Points, in no order, along strands that fork, close into loops and pass close to each other.
Two points are linked if the straight distance between their rows is under 113. Some points are linked to none.
J_175: -7,30,8,16,-7,-13,7,45,-11,-45,-10,31,-5,31,3,11,9,-7,36,-17,10
J_678: 39,-20,-18,-35,95,26,-31,-8,12,51,-37,-64,-26,59,-25,17,-45,14,7,77,26
J_455: 87,-30,40,5,-10,14,23,3,4,19,-54,-42,-5,52,23,-34,11,5,-26,-14,6
J_488: 48,-22,-12,-20,-31,-6,23,-11,-6,-7,37,-49,-25,26,-38,-40,81,-9,18,10,1
J_217: -2,19,30,-7,-66,27,10,-31,54,-2,48,2,-19,-76,14,-12,5,-17,6,-21,-16
J_424: -52,-13,-4,37,-28,22,19,31,-22,64,-3,44,34,-17,55,16,-63,36,-23,-14,30
J_970: -77,13,-20,-18,-20,-56,-22,43,-58,53,-9,63,74,17,1,41,-7,-7,14,-39,29
J_261: -39,1,10,15,13,-8,15,-35,-25,-16,-6,22,6,86,-25,86,-49,-3,-6,-27,-22
J_737: -77,-8,-8,-21,-37,-14,-2,24,-71,31,-25,44,99,24,20,57,21,1,6,-42,31
J_169: -23,-23,-31,5,24,2,7,1,-67,23,3,2,16,102,3,77,-47,55,16,19,-1
J_871: -58,12,-24,-2,-62,29,65,6,-10,5,13,47,-13,12,14,58,-22,4,-24,-32,7
J_446: -78,-16,-39,20,-3,46,-20,-57,7,16,48,10,-15,-20,-11,22,3,12,20,6,-40
J_325: -33,9,13,-65,31,2,-54,25,-25,51,-20,-24,-6,-17,14,2,-55,-1,46,-6,-10
J_381: 27,-11,43,-78,27,-11,-26,-36,1,95,26,-81,-29,6,-45,-50,11,-9,-41,19,-7
J_711: 29,11,13,22,105,15,-15,-12,1,-4,-49,5,-45,27,-35,27,-55,43,-14,36,-6
J_62: 39,-9,24,7,-17,13,-32,-78,-1,18,-5,-13,6,-51,5,-58,70,-19,-17,-6,-39
J_994: -46,35,-9,40,-28,-51,-11,20,12,-29,39,85,66,-16,-5,24,1,-26,10,-33,22
J_665: -25,2,3,25,29,4,-21,32,-26,41,-9,26,-7,11,29,-3,-75,73,-16,24,-7
J_384: -63,-11,-48,62,7,-7,-2,20,-34,-12,14,45,24,12,20,15,17,26,11,1,23
J_145: -39,12,-41,24,-74,75,10,-14,40,9,15,17,29,-72,16,-6,17,-44,28,-25,33
J_673: 56,52,48,19,-16,9,10,52,-20,10,-20,34,38,-6,45,-15,-6,11,36,-20,12
J_668: -6,-11,11,13,30,4,-14,37,-34,38,-51,16,16,-12,77,-14,-44,31,-9,-6,-8
J_865: 58,-15,25,-41,71,16,-27,-30,79,32,-50,-36,-20,-9,-99,-14,31,-21,-24,-13,45
J_749: 37,-30,-4,24,101,21,-30,-10,20,3,-64,-35,5,30,-33,-2,22,22,25,31,29
J_515: -1,-23,1,-26,2,26,4,-39,-27,0,-13,-22,-26,84,-11,45,11,-24,33,-14,-24
J_616: 49,-31,-8,-3,43,-9,-46,-22,45,-46,-32,-34,19,14,-60,-35,78,-63,-5,-18,42
J_441: -74,-14,-30,5,-6,-77,-27,10,-31,37,-13,65,32,23,-13,37,-22,0,-21,-39,21
J_285: 65,5,48,-4,42,26,-4,-44,31,-19,-55,-34,-33,-13,-61,-5,32,-5,-13,5,-16
J_658: -33,-20,-28,31,-24,-3,52,-13,27,-78,25,24,-39,-18,27,39,7,3,-25,5,-33
J_656: -60,-9,-55,-13,37,-4,-23,23,-85,3,-41,4,10,41,-4,42,14,10,38,10,-7
J_683: 72,-44,6,-46,36,20,-7,-51,18,36,-46,-56,-31,51,-42,8,-25,-11,-27,4,-13
J_707: 50,-12,2,-11,-40,10,25,-15,17,16,85,-62,-27,8,-42,-45,52,17,-23,24,-8
J_941: 41,36,11,-38,-8,-21,8,60,29,-49,6,-13,-63,-22,-19,-52,37,-22,35,8,-1
J_341: -32,-12,-72,29,-52,19,69,17,41,-60,39,-3,-43,-35,6,9,9,3,-8,22,2
J_305: 2,4,8,-68,33,22,-32,-26,-33,67,30,-76,-14,16,9,20,-54,27,25,59,-41
J_914: -55,33,-48,30,-64,49,24,19,13,14,13,49,32,-41,26,8,-1,-28,23,-24,34
J_715: -99,17,-43,21,-47,23,19,12,-20,33,-23,70,71,-24,45,38,1,-11,-42,-43,51
J_128: 27,15,15,-16,39,13,-25,-23,23,-17,-54,-12,-30,-8,-31,-16,41,-49,28,-10,-5
J_776: 18,22,12,49,-5,-19,40,-1,-2,-85,-40,33,-2,2,27,30,3,24,-31,-16,-19
J_546: 15,-2,36,-16,11,-38,28,-19,72,-37,90,-55,-40,-6,-20,-33,16,-15,-6,37,3
J_435: -28,2,-10,-6,0,-4,18,-28,31,-62,-5,6,-55,60,7,37,-15,-26,-11,-25,-9
J_618: 14,29,28,31,56,4,-35,0,-40,-5,-69,27,58,7,-14,23,13,-3,41,-27,-1
J_131: -1,7,22,18,4,1,-40,-67,5,-16,10,6,14,-60,13,-11,61,-37,6,-9,-48
J_403: -61,34,-48,80,-76,14,56,14,23,37,4,60,45,-42,-56,36,-35,7,-26,-32,50
J_81: 39,32,34,10,39,-2,-60,-7,18,2,-39,4,27,-37,61,-58,25,-31,12,10,10
J_26: -63,13,-38,-18,-15,-22,17,39,-58,-5,-29,66,-40,29,-25,54,20,0,14,-24,-5
J_765: -75,-31,-47,7,-61,23,19,-9,-51,67,7,24,56,-27,-21,77,-69,31,-5,-21,-4
J_326: 16,34,47,34,22,-31,26,31,-27,2,-40,52,16,32,-11,34,-59,37,-32,-22,-7
J_540: 53,29,-10,-14,-47,-39,39,39,15,-99,8,23,52,-50,42,-9,12,-41,21,8,6
J_956: -27,24,-19,24,-66,-4,38,5,39,-106,34,45,58,-78,31,16,-11,-28,4,7,-8
J_690: 72,-44,-13,-6,-79,-3,23,7,4,-10,-4,-28,-9,7,29,-67,49,-7,-59,-28,15
J_920: -27,1,-57,19,16,12,19,9,9,-10,67,3,-64,18,-2,2,13,35,6,53,-2
J_553: 33,21,-3,-5,-31,5,-24,4,33,-6,55,-14,9,-76,12,-73,62,-22,14,10,7
J_378: -7,9,47,52,-8,2,-5,-21,-13,-3,46,23,20,-10,-2,20,16,35,37,8,-42
J_205: 29,12,36,-56,93,21,-26,-37,37,46,-45,-61,-41,-6,-79,7,-2,-9,16,21,20
J_679: 41,-43,-10,-5,82,6,-49,-15,31,18,-55,-51,7,48,-34,-47,33,-12,2,10,66
J_564: -32,-28,38,18,-2,4,-11,-18,-35,18,-38,21,65,23,68,44,-23,-2,4,-23,-2
J_597: 36,23,0,2,-15,-8,61,28,23,-61,19,-5,-57,-20,6,-10,-21,27,-15,30,-32
J_402: -14,21,19,-11,6,1,1,20,20,27,46,-26,-28,41,5,-9,-22,4,45,11,1
J_583: 53,31,41,-45,30,-35,15,29,54,-58,-2,-25,-46,-53,-50,-44,39,-35,18,32,0
J_142: -61,-4,-21,15,37,-10,-36,-29,-49,18,-11,42,26,-12,-14,43,-15,14,4,-12,-38
J_202: 1,-38,-8,38,44,18,18,-39,-3,-16,-6,-22,1,77,35,14,-2,24,3,22,-11
J_389: 12,-15,-27,16,-32,-2,-19,-41,25,-31,11,-4,18,-31,60,-39,63,-51,-13,-16,24
J_280: 4,4,-6,-35,70,9,-47,-9,-28,29,-1,-27,2,48,-12,55,-96,52,-7,64,-20
J_361: 34,-6,50,23,-12,46,-17,-27,-29,48,-8,-18,35,-33,39,-7,3,11,40,-12,-42
J_846: -29,30,23,10,22,-38,-7,-1,52,-76,49,-5,-10,-65,8,-36,6,-25,6,25,-13
J_681: -21,-10,-16,47,-44,27,42,-20,39,-31,86,-9,-6,27,1,35,4,16,26,8,2
J_548: -34,-47,-34,8,34,-5,16,-15,-11,-6,-39,-12,-26,81,55,25,9,1,-20,0,23
J_377: -59,-42,-46,-7,-2,39,-13,-25,-37,52,46,-9,-7,10,12,37,-5,7,43,20,-24
J_57: -56,-8,-42,-17,-63,70,55,3,-20,40,12,11,-25,-11,1,48,-17,-7,11,-31,-6
J_611: -41,-12,-40,-11,31,-30,-33,7,-85,26,-33,14,31,-5,-23,54,-57,56,-2,19,-35
J_76: 9,-7,8,-6,51,24,-20,-15,-18,58,-5,-30,-39,-28,44,-38,-12,32,-5,44,-36
J_242: 68,14,28,16,61,13,-57,2,9,3,-75,-2,35,-19,19,-32,28,-23,27,-4,32
J_198: -40,-22,-10,-9,22,33,-15,-48,6,54,90,-37,-16,21,1,30,-34,28,25,55,-21
J_48: 28,-17,-32,38,-31,-1,52,33,0,-72,13,-9,1,2,38,-18,52,2,15,14,21
J_308: 45,-35,-13,-3,-22,17,17,16,-17,9,16,-23,-12,63,-5,-19,62,0,37,-3,22
J_905: 12,-30,-29,-3,-50,24,28,15,59,7,44,-31,-47,-51,33,-74,5,-1,-41,24,16
J_274: -4,12,-2,-41,39,25,-28,0,6,-8,-77,-7,-18,21,-9,3,31,-51,30,-36,9
J_542: 61,-13,9,33,105,36,-5,-3,4,9,-71,-15,-31,19,-28,4,-14,55,0,43,-7
J_60: -21,17,21,2,59,-8,-39,8,-17,58,26,-5,-15,14,5,11,-78,62,-9,50,-25
J_710: -31,11,-28,17,39,3,-23,0,1,-32,3,14,-50,-34,15,-27,33,2,-1,21,-29
J_211: 65,-39,-10,-34,-32,12,10,12,-8,23,-51,-47,-24,45,1,-63,34,-13,-39,-37,20
J_573: -31,-42,2,-12,-12,6,-40,-46,23,41,34,-36,8,-9,37,-26,23,-19,18,7,9
J_517: 58,-1,24,-11,54,-18,-15,-1,44,9,-4,-69,-3,2,-78,-77,52,-4,-52,14,43
J_300: 65,14,23,-15,-18,-25,-23,13,30,-34,28,-44,26,-44,-27,-89,68,-25,-16,20,30
J_702: 77,7,30,-20,-60,-35,16,14,43,-92,8,-14,47,-64,31,-48,8,-63,0,17,-14
J_589: 1,4,-27,45,-71,31,28,10,58,-32,46,8,32,-70,45,-25,11,-35,15,8,40
J_276: -39,18,-21,51,-37,5,25,35,9,-3,43,38,-14,-39,-2,6,-24,30,17,6,-1
J_94: -9,9,2,-6,-2,-40,14,12,62,-88,67,-10,3,-75,3,-32,12,5,6,63,-8
J_509: 6,37,19,17,46,-4,-5,50,-3,-14,-32,12,-7,46,-18,2,-25,10,33,-3,20
J_551: 11,-19,-18,-50,11,24,18,-13,-19,56,-14,-36,-34,44,43,0,-36,2,8,3,-2
J_46: -35,-3,-47,15,71,4,-9,2,-7,-8,22,1,-68,23,4,-9,4,27,0,44,-20
J_899: -35,28,-14,13,-51,11,50,25,-21,-46,14,49,7,14,14,49,29,-7,11,-36,8
J_592: -64,10,-26,10,-5,-51,-26,20,-13,71,32,68,-20,-36,-53,27,-79,35,-23,2,-27
J_743: 32,-2,-18,36,-65,35,-8,8,46,6,49,-2,42,-68,41,-65,15,-15,24,12,34
J_601: -17,30,-8,22,14,-31,9,12,-21,-19,-15,60,-61,12,-23,26,-30,37,-25,-15,-49
J_615: -18,19,50,15,2,20,-1,-44,10,17,69,1,-16,-38,-17,12,6,20,14,-6,-59
J_18: -2,-40,1,4,25,26,-5,-64,-11,65,75,-45,0,1,-5,-15,16,30,7,60,-37
J_878: 35,12,47,40,-43,-1,18,-13,26,-69,32,12,29,-46,31,-20,-7,7,-1,1,-27
J_141: -8,39,35,-23,-22,19,-38,-2,27,16,32,14,-8,-61,17,-19,0,-38,45,-15,-27
J_746: -23,-18,-11,-55,68,20,-37,-52,-13,9,-44,-50,-22,30,-19,37,-26,-4,18,16,-30
J_194: -35,40,-44,62,-81,-5,38,32,-1,-2,8,91,45,-74,-43,26,10,-4,-32,-36,30
J_164: -18,24,24,11,42,-13,-11,47,35,19,17,9,-22,42,27,-28,-29,3,44,15,29
J_312: -2,-4,-12,-9,-54,42,28,-5,-9,17,22,-5,-43,-4,6,6,15,-11,26,-16,-18
J_937: -22,26,-17,37,-8,-9,-1,10,-19,-25,-31,60,13,-29,73,-4,11,-10,-17,-24,-6
J_609: 24,34,2,9,-60,12,27,63,7,-15,-3,39,28,-35,79,-20,-3,-7,16,-14,28
J_259: 49,-22,-20,-39,-30,-42,38,27,36,-85,26,-36,-25,-48,-33,-63,27,-23,-18,31,-15
J_651: 62,-22,-1,-60,-16,3,-24,10,-4,45,-18,-37,-23,17,-28,-79,36,-26,-21,-18,10
J_156: 19,37,17,-31,-35,-6,36,54,27,-48,4,-3,-27,6,7,-9,24,-40,39,-16,25
J_889: 1,28,13,6,0,-65,-34,37,-74,21,-43,71,52,-1,-65,27,2,6,26,-26,-5
J_817: 15,42,34,38,-1,-27,50,36,-14,-53,-60,48,17,23,36,32,-14,24,-49,-31,12
J_729: 47,-30,-39,14,-21,-29,34,30,13,-88,13,-28,-2,-25,-2,-58,63,-2,-13,49,-2
J_367: -4,25,20,-12,94,-7,-24,-2,36,-12,-51,4,-73,7,-12,4,-46,10,-16,23,-15
J_923: 66,-14,37,10,-35,20,-8,-22,-5,14,7,-19,15,-21,5,-42,44,-5,3,-8,-32
J_796: -38,-7,-13,-68,11,6,-42,9,-44,56,3,-59,4,-13,3,29,-75,20,35,19,-15
J_585: -40,-27,12,-25,-15,19,9,-35,-15,18,-34,16,-25,18,55,44,-54,-14,-38,-30,-32
J_65: 78,-45,16,-9,28,3,-7,-50,61,-25,-19,-59,-17,56,-93,-21,24,-9,-77,-15,38
J_496: -37,37,5,56,17,-42,-31,0,1,-35,46,49,57,-14,-2,6,10,-11,20,0,3
J_926: -29,-29,-31,1,12,4,-33,-1,-87,35,-8,-31,44,-3,7,44,-52,65,7,18,-47
J_112: 27,-13,30,-25,14,17,9,7,-12,43,-31,-33,-7,74,27,31,-69,28,24,7,3
J_580: 12,-5,-3,40,11,-30,44,-15,9,-115,-21,8,-19,-8,21,13,17,-5,-23,15,-21
J_575: 13,-24,-29,-50,-61,-30,43,21,42,-68,60,-46,-46,-19,-17,-33,21,-29,-14,11,12
J_766: -41,-13,-17,15,-13,23,3,14,-26,57,19,14,8,14,47,29,-72,51,-12,10,-13
J_497: 4,28,-4,29,-9,22,25,11,28,16,70,-11,-42,-65,-8,-31,14,44,7,52,-20
J_654: 62,-50,1,-35,41,3,-13,-66,31,17,-26,-63,-28,80,-60,-12,9,-17,-50,1,18
J_40: -3,17,-13,12,29,3,25,22,31,-16,91,-27,-71,-12,-12,-21,19,41,14,73,-4
J_234: -40,7,-3,21,13,12,-48,-51,-33,-8,-8,30,21,-34,14,7,34,-12,11,-18,-44
J_214: 27,-5,17,39,67,23,-41,-10,-9,-9,-68,-13,38,16,-7,3,22,3,19,6,19
J_770: 49,-11,28,-11,35,-16,-11,-10,29,10,12,-57,-47,-3,-38,-60,49,2,-39,31,-5
J_708: 45,-19,-14,-2,4,-20,-40,-17,7,-11,-8,-36,30,27,-19,-64,96,-52,1,-17,30
J_144: 2,-51,-13,-28,-14,25,9,14,-35,32,-13,-36,9,48,39,-18,55,-20,35,-3,31
J_115: -56,-21,-10,-53,-36,21,-6,-23,-73,30,-26,-21,40,-9,50,64,-44,2,12,-36,-21
J_946: -29,44,-2,28,16,-20,-8,43,-39,-16,-73,85,14,-9,58,0,16,-12,-21,-30,17
J_388: -6,7,9,-7,-38,-65,27,39,-56,75,-7,55,38,35,-25,60,-53,53,-15,-28,4
J_626: -38,41,-12,4,-66,22,43,61,6,7,16,59,41,-28,57,1,3,-2,16,-25,62
J_476: -68,11,-68,45,-28,-15,9,59,-53,32,16,85,26,-19,-25,15,21,21,9,-6,19
J_398: -37,-25,11,-34,40,-4,-61,-31,16,20,-15,-27,-9,7,36,-31,15,-45,11,-6,7
J_186: -39,-14,-14,-34,-29,23,-25,14,-87,44,-23,-19,63,-42,45,43,-30,-5,39,-30,-16
J_158: 16,9,-20,-57,93,20,-42,9,-36,31,-22,-58,-6,51,-33,56,-73,35,28,71,1
J_998: 99,31,49,21,40,-16,-4,9,32,-69,-32,-18,15,-45,-12,-43,38,0,-12,28,3
J_731: -37,30,-58,49,-39,-9,15,41,-36,-14,8,103,25,-65,-20,22,28,4,-10,-22,-3
J_314: 32,26,24,-50,-12,8,3,-5,27,10,-20,-11,-75,-32,-1,-42,8,-27,-14,-17,-25
J_584: -7,-1,17,5,2,11,33,-22,-27,-21,-43,12,-9,100,-15,69,-13,16,-5,-17,-17
J_574: -20,-14,31,33,-54,12,15,-25,-44,12,7,30,76,22,31,55,-26,15,-3,-31,-21
J_672: 12,36,34,27,-66,9,21,-2,39,-40,42,23,4,-65,26,1,-28,-9,11,-23,-31
J_310: -16,-10,21,59,-34,28,12,-9,-16,15,42,18,47,20,12,31,-9,34,18,-18,-20
J_125: 40,-17,4,-48,-33,-43,-4,12,46,-41,13,-47,-15,3,-34,-83,20,-43,-70,-15,25
J_489: -76,-23,-45,-35,-49,44,22,-8,-56,57,7,5,19,-4,4,82,-65,3,-2,-22,-11
J_819: 56,33,45,10,43,19,12,47,34,-34,-60,12,-15,20,-21,13,-26,13,34,-7,39
J_818: 56,32,59,39,-13,3,-1,1,11,-30,-2,13,42,-12,52,-24,-3,-3,18,-21,0
J_114: 10,-39,-24,-4,-13,7,36,-27,2,-13,-44,-23,-27,63,55,-3,34,-21,-51,-26,12
J_888: 46,-24,-29,-27,8,19,10,2,-4,41,0,-38,-66,40,11,-31,-4,16,-15,31,2
J_758: 28,-43,-10,-25,36,9,-29,10,-7,22,-52,-49,15,63,4,-44,33,-34,32,-13,48
J_928: 20,9,-13,-3,-8,-9,-27,2,11,-17,-43,3,21,-9,68,-48,47,-46,7,-16,32
J_207: 46,-11,26,-39,8,-5,-14,-20,53,-2,-54,-38,-59,4,-4,-44,3,-40,-47,-24,4
J_421: 21,14,72,-4,29,15,7,-67,11,35,62,-46,-16,-16,-41,-4,48,5,11,20,-36
J_900: 27,-6,4,20,43,-7,-13,-3,25,-27,14,-29,-41,-33,11,-61,39,3,-28,35,-11
J_408: 38,23,26,-6,29,6,11,-23,7,-12,1,-11,-61,47,-33,21,-3,21,11,18,-30
J_340: 58,-14,-4,-12,1,-17,39,25,20,-47,38,-44,-45,52,-56,-40,40,6,11,29,24
J_944: -24,-15,-10,-40,-9,30,-2,15,-49,13,-28,1,28,36,44,15,15,-28,37,-43,14
J_644: 5,13,57,-7,62,-19,0,-29,73,-14,69,-53,-41,12,-31,-19,4,-10,-3,44,6
J_561: -55,29,6,38,-62,-22,7,15,26,-68,42,69,44,-63,13,34,-24,-15,-16,-38,8
J_916: -111,-2,-42,-8,-24,16,-12,-24,8,10,24,33,-24,-4,2,36,-39,-21,11,-24,-25
J_91: -23,17,1,23,10,-14,17,59,-69,18,-59,49,41,12,55,13,-5,40,-21,-10,9
J_322: -16,11,2,-21,-5,30,-45,-5,-70,36,-40,12,78,-45,51,21,5,-24,26,-24,-21
J_907: -41,-8,-39,30,-44,-54,18,17,1,79,34,69,-2,-26,-43,32,-67,43,-28,-15,5
J_16: -72,3,-17,0,-38,23,18,8,-52,10,-28,61,79,6,49,39,52,-24,3,-34,31
J_628: -22,0,4,-16,9,-81,-11,17,-64,40,-40,41,30,61,-57,77,-66,34,-13,-23,14
J_69: 66,-17,19,-55,-3,-23,-12,-4,52,-38,-24,-51,-46,-2,-60,-74,16,-39,-81,-28,13
J_836: 13,50,15,0,-27,2,49,28,2,-23,22,31,-61,2,-20,24,-32,41,-6,5,-51
J_266: 44,-51,-28,-3,-76,17,30,11,8,32,28,-27,-25,-1,42,-56,27,2,-31,-5,18
J_533: 41,13,1,-11,26,-25,-32,23,47,-53,-43,-19,-21,-1,24,-57,40,-63,1,-4,48
J_894: -30,14,-14,3,-22,28,28,7,-48,-34,-51,41,48,8,72,43,72,-29,-10,-25,21
J_437: 29,-7,-8,-28,63,22,0,-11,-11,63,26,-43,-72,15,-3,-34,-1,37,-15,75,-21
J_555: 64,-6,55,-25,21,34,9,1,-6,45,-37,-47,2,49,-15,9,-50,24,31,17,-14
J_955: -32,21,2,12,-40,14,-13,23,-47,36,4,65,28,-38,12,24,-24,-10,16,-44,-17
J_4: 5,-12,31,19,10,22,-19,-15,-61,45,-16,-8,31,7,7,25,-27,35,27,11,-58
J_3: -12,-25,-11,46,-32,41,16,-28,21,15,82,-12,29,15,6,14,10,10,48,16,10
J_249: -63,-33,-27,31,-25,46,-13,-59,35,16,47,-14,-3,-48,19,-10,7,-17,1,8,-9
J_360: -8,52,48,17,65,-21,-10,-8,3,23,23,13,-42,5,-37,24,-49,54,-8,42,-47
J_861: 11,28,16,-37,-22,25,17,7,21,17,65,-14,-56,2,-16,-11,0,-4,39,4,-23
J_556: 21,-22,35,-8,23,29,-15,-63,-18,68,51,-63,7,-17,-36,-18,30,14,-2,28,-43
J_9: -49,-6,0,-35,30,12,-56,5,-4,38,-19,-9,-7,-24,44,-24,-24,-36,27,-2,-19
J_624: -35,20,9,36,31,-49,-31,2,31,-74,34,40,11,-26,18,-8,4,-14,19,4,8
J_853: 60,-2,55,-7,-53,-23,23,-23,44,-56,19,-25,25,-70,28,-35,10,-36,-18,-4,-17
J_792: 45,7,27,43,68,-10,1,7,22,-55,-17,-23,-18,-12,-5,-47,19,20,-6,37,1
J_22: -48,34,11,-47,-9,4,-10,-4,-10,51,33,25,-35,14,-20,39,-60,17,19,-14,-40
J_797: -41,-29,-14,-1,-40,-63,22,45,-85,85,-30,49,64,8,1,48,-47,58,-34,-17,37
J_231: 14,-2,3,-22,8,-38,-11,8,66,-74,6,-31,-20,-1,13,-33,23,-55,0,5,41
J_825: 86,-4,-19,-2,-21,-34,-12,-3,16,-79,-39,-21,59,-9,-9,-50,62,-53,-51,-26,40
J_793: 0,6,6,-21,14,-28,6,-16,51,-72,9,-17,-58,16,-4,1,16,-31,3,3,4
J_482: -61,28,-40,63,-67,55,40,5,18,49,-2,28,27,-36,-43,21,-77,10,-10,-21,21
J_879: 8,-44,-15,23,43,15,3,-35,-53,10,-17,-30,15,82,17,56,-25,33,10,30,-22
J_780: 115,24,40,-2,18,8,-2,-7,39,-38,-56,-29,6,-40,-70,-38,49,-15,-22,-8,4
J_431: -53,4,-36,14,12,-55,20,18,-23,-11,-7,75,-35,17,2,44,-42,38,-51,-16,-3
J_860: 66,-35,12,-4,61,20,-44,-18,61,-10,-67,-30,5,6,-69,-29,46,-28,-13,-18,62
J_67: -41,26,18,13,1,-82,-28,25,-22,7,-38,94,29,3,-5,21,-40,0,-35,-51,16
J_545: -40,-10,-38,-30,73,8,-50,-9,-53,1,-62,-30,3,36,-30,44,-3,4,34,22,-7
J_932: 20,-15,-37,-13,-83,-11,-15,-17,39,-28,27,-14,12,-60,22,-66,53,-69,-46,-25,18
J_727: 101,-28,30,-24,25,40,14,-19,-10,36,-55,-55,-18,48,-31,-5,-2,21,2,11,-3
J_513: -45,4,17,-4,-2,2,5,-11,26,-22,-13,13,-10,34,47,20,-26,-40,-8,-42,4
J_61: -31,-3,-6,48,-42,-60,-5,35,-1,56,20,80,32,-24,-9,13,-62,44,-32,-30,31
J_659: -67,4,-9,-27,8,-25,-39,-12,-26,64,36,26,-2,-20,-48,45,-84,28,6,5,-33
J_387: -65,-2,-17,40,-58,39,21,-19,4,61,16,53,38,-50,-27,38,-80,16,-2,-23,-11
J_541: -36,48,29,-34,-12,-2,-37,16,11,6,18,26,16,-10,-5,16,-9,-37,61,-36,-6
J_904: 29,-29,-4,0,-49,-29,33,1,48,-76,64,-35,54,-85,-9,-38,12,-25,16,67,-9
J_70: -13,-18,22,-44,60,13,-31,-47,-2,39,-1,-70,-8,23,-14,9,-30,12,22,40,-24
J_471: 25,-32,13,-65,19,6,-46,-12,2,56,-22,-67,-7,29,-54,-63,14,-31,-39,-4,14
J_706: -49,21,18,-25,-8,-29,-27,22,-10,17,30,28,8,23,-32,43,-35,-7,46,-35,5
J_422: 23,-18,-5,26,-50,23,69,25,-5,-20,28,-11,1,48,37,3,52,11,19,2,34
J_404: -27,23,22,21,41,-43,-37,29,-28,14,-44,58,19,19,-21,18,-61,25,-15,-34,-10
J_897: -24,5,-33,33,13,-3,-6,23,-4,-33,-9,49,-22,-50,63,-35,11,2,-9,6,-6
J_952: -5,-3,7,-48,1,38,-6,-20,-39,6,-96,-9,1,20,27,30,9,-41,16,-42,-10
J_38: 0,28,10,-28,52,0,-25,11,-30,10,-46,14,-16,31,-68,60,-47,22,36,-7,-31
J_154: 4,-33,-46,1,-59,20,45,-9,41,-72,47,-20,-15,-45,-6,-15,49,-37,-12,6,-3
J_785: -34,-25,-26,6,-18,-9,15,6,-57,51,25,21,29,76,11,50,-71,59,-13,20,2
J_809: 68,-11,18,14,9,-24,46,15,41,-78,22,-45,-27,60,-19,4,15,15,2,36,17
J_470: 18,33,41,26,41,27,2,7,9,39,26,0,-41,-51,2,-44,2,48,11,47,-37
J_17: 38,-20,25,10,-28,-9,32,-32,37,-5,82,-52,-4,-6,-3,-35,25,16,-20,31,1
J_51: 4,-17,33,-17,67,-1,-22,-52,49,24,28,-51,-38,38,-20,-7,-7,-9,-11,18,-12
J_940: 70,-6,28,-7,33,4,19,-33,61,-55,-19,-56,-32,22,-84,-12,23,1,-44,2,12
J_550: 2,-34,-6,-21,-39,21,33,-46,14,5,33,-34,-46,58,-4,21,16,-20,13,-15,-12
J_874: 9,51,31,25,9,-18,-23,19,-50,-10,-36,65,71,6,-3,26,14,-11,28,-42,-8
J_588: -55,-16,-19,24,-39,-41,22,32,-28,74,-9,69,69,-23,14,25,-57,35,-44,-25,58
J_814: 8,-28,-29,-55,-37,-36,-34,0,39,-28,23,-35,-19,-21,-17,-78,52,-51,-61,-22,26
J_913: 50,-13,6,-1,-12,-8,47,2,23,-66,-55,-21,-34,34,44,-12,9,-27,-33,-21,12
J_578: -65,5,-53,-26,-4,0,-4,38,-82,32,-12,43,10,23,-32,53,10,15,35,-15,-10
J_97: 58,26,22,-33,17,-38,-18,47,23,-15,31,-60,17,-31,-72,-97,66,-25,-41,20,44
J_243: -93,-3,-45,13,-11,-69,2,-2,-27,12,7,79,-2,5,-20,47,-8,22,-35,-22,11
J_960: 23,35,-1,29,-16,-41,26,32,17,-116,15,43,67,-73,40,-3,1,-17,13,25,-9

A piece is two or more points that can be reached from each other along the links. Count, over all rows, the pieces, the separate loops (a circle has one, a figure eight two, a Y none), the forks (points with three links) and the tips (points with one).
pieces -> 3
loops -> 4
forks -> 28
tips -> 26

A fork is a point with three links, a tip a point with one. Leave the first point through the second and follow the links. Name the first fork or tip that comes.
J_624; J_496 -> J_878
J_956; J_561 -> J_904
J_743; J_553 -> J_900
J_114; J_548 -> J_766
J_341; J_658 -> J_441
J_878; J_672 -> J_588
J_555; J_112 -> J_710
J_497; J_470 -> J_727
J_710; J_897 -> J_665
J_404; J_326 -> J_308
